Each row is a point on a tangle of strands that fork, close into loops and nearly touch. The rows are in no order.
Two points are linked if the straight distance between their rows is under 35.3. Some points are linked to none.
K35: [-40  20 -20  11   3   3   0 -11  -1  30  16 -82  14]
K718: [ 11 -34  -5  32 -15  27  15  -1 -11 -14  -5  43 -20]
K618: [ 21  -5  -5 -18  23  21  11  13  -1  43  12  -9  23]
K441: [-12   6  -7  -2   7  34  -5  -5   6  26  18 -77  22]
K530: [ 25   3  -4 -18   6  25   5  10   5  44   7 -27  26]
K20: [-50  31  -6   6  -1 -34   8  -9   6  14  -8 -70  -7]
K842: [ 20  -7  -6 -14  29  18  13  10 -10  38  17  10  18]
K977: [ 41  15  -6   3 -19  51 -16   8  -2  58  -3 -32  17]
K879: [ 10 -24  -7  34 -27  12   4  -1  -4 -22 -15  41 -19]
K594: [ 23  -8  -6  -1  28  31  14  14 -12  53  22  19  11]
K445: [-10 -23  -7 -13  34  -3  -8   6 -19 -30  10  17  23]
K152: [ 31  10   0 -14 -14  25  -2   5   9  46  -1 -36  23]
K141: [ 10  15  13 -25  -7 -17   5 -12   0  -4  -9   6  -2]
K236: [  1 -37 -18   3  32   4  -7  14 -34  -9  11  36  17]
K557: [ 15  24  30 -14 -39 -46 -33 -15  13 -36 -15   4 -32]
K540: [ 16 -14  11  27 -47  12   7 -16   7 -22 -18  37 -39]
K580: [-51  38   5   5   0 -42   5  -8  11   4 -13 -64 -15]
K716: [  5   2   3 -27  19  -3  11  -5  -7   0   2   5  14]
K29: [ -9 -24 -22   9 -14 -33 -35  24  29 -49  -3  18  23]
K362: [ -5  15  17 -26  -1 -19  -4 -14   7 -27  -9  -4  -2]
K589: [ 33  10  -1 -10 -17  38 -16   4   4  44   0 -48  23]
K702: [-47  25 -16   8   2 -17   6 -10   2  23   2 -78   7]
K310: [ -4 -27 -27  20 -14 -27 -27  29  23 -38  -7  30  22]
K541: [  2 -34 -20  14  15   1  -8  13 -27 -15   3  37  12]
K316: [-30  16 -14   9   4  24  -5 -12   0  26  21 -84  16]
K779: [-22  16  16 -21   9 -22  -7 -11  11 -40  -5 -11  -3]
K16: [ 10  -2  -2  16 -40 -16 -17  -5   2 -27 -19  33 -19]
K727: [ 10 -20  -1  35 -44   9  -1   0  10 -28 -22  38 -29]
K547: [30 -5 -9  0 22 40  5 21 -3 64 17  1 18]
K153: [ 12 -38  -4  26   6  37  22   0 -21   5  13  43 -14]
K600: [ 15 -12  -7  11   0  16  17  -7 -21   9   7  39  -8]
K460: [-24   1  -3 -12  30  11  19   3  11  16  11 -54  17]
K767: [-11 -15 -13   2 -10 -26 -34  10  18 -53  -3  13  18]
K674: [ 19  27  30 -23 -31 -31  -2 -19   9   1 -17   0 -20]
K305: [ 20  28  32 -16 -39 -42 -17 -19   8 -15 -18   6 -32]
K290: [  4 -31 -13  -7  40   9   2  12 -33  12  20  31  14]
K77: [  4  24  29 -19 -27 -41 -30 -13  16 -41 -12  -3 -24]
K168: [  3 -25 -20  15  -1  -7 -14  11 -14 -27  -7  35  12]
K550: [ 39  10  -6  10  -7  51  -1  17   2  64   2 -12  13]
K203: [ 11 -43  -5  33  -2  35  18   2 -17  -7   4  44 -16]
K790: [-28  15  10 -22  24 -12  14  -6  10 -16  -3 -27   4]
K100: [-12  11  12 -27  18  -7  16  -5  10  -4  -3 -24   9]
K386: [ 20  -9  16  20 -40  22  20 -23   1  -6  -8  36 -38]
K911: [ 21  -1   2   9  -7  24  27 -11 -10  25   8  34 -12]
K156: [  0 -32 -23  32  -9  -2 -12  23  -3 -26 -11  41   8]
K750: [ 12 -12  -9   2   9   7   9  -3 -23   4   4  35   1]
K925: [ 17  10   5 -17  -6  -6  11 -11  -7  11  -4  17   0]
K92: [-36  21  14 -13   9 -25 -11  -9  15 -48  -2 -15  -7]
K213: [35  2 -5 15  8 57  7 21  2 69 11  3  7]
K250: [-45  26   8 -10  19 -22  14  -6  14 -14  -6 -41  -6]
K287: [-28  38  35 -14  -9 -43 -13 -11  25 -39  -9 -31 -29]
K880: [-48  44  16  -1   1 -45   2  -8  19 -12 -16 -50 -23]
K730: [  0 -24 -23  33 -23 -16 -18  29  20 -32 -14  41   8]
K326: [ -8  30  36 -22 -18 -41 -21 -15  22 -41 -11 -17 -27]
K181: [-43  43  27  -5   0 -42  -5  -9  23 -29 -12 -39 -28]
K690: [ 12 -28  -8   8  28  28  16   9 -27  32  25  40   0]
K869: [20  8  1 -7 -7  7 19 -9 -9 23  2 26 -3]
K331: [ 13 -32  -6  20  14  36  22   2 -24  19  21  42 -12]
K49: [  9  -8  -5 -14  16  -1   7  -3 -18   0   4  23  11]
K374: [ 11 -26 -10  -8  44  20   9  15 -27  37  29  29  14]
K154: [ -3 -18 -16   4  -3 -19 -26   9  -2 -42  -7  24  18]
K463: [  3   4   6 -30  20  -1  15  -3   2   7   2 -13  15]
K564: [-49  31  11  -7  16 -28  -1  -9  15 -34  -5 -26 -10]

A piece is two or more points that can be reached from each other along the links. Count, over all rows, the pieces, the separate loops (a circle has one, a figure eight two, a Y none), the forks (points with three links) and the tips (points with one).
pieces | 4
loops | 3
forks | 1
tips | 3

Name the points in between on the shortest way along the links from the first point to the second, in order.
K790 / K600 | K100, K463, K716, K49, K750
K600 / K92 | K911, K869, K925, K141, K362, K779
K181 / K702 | K880, K580, K20
K305 / K580 | K557, K77, K326, K287, K181, K880
K152 / K594 | K530, K618, K842
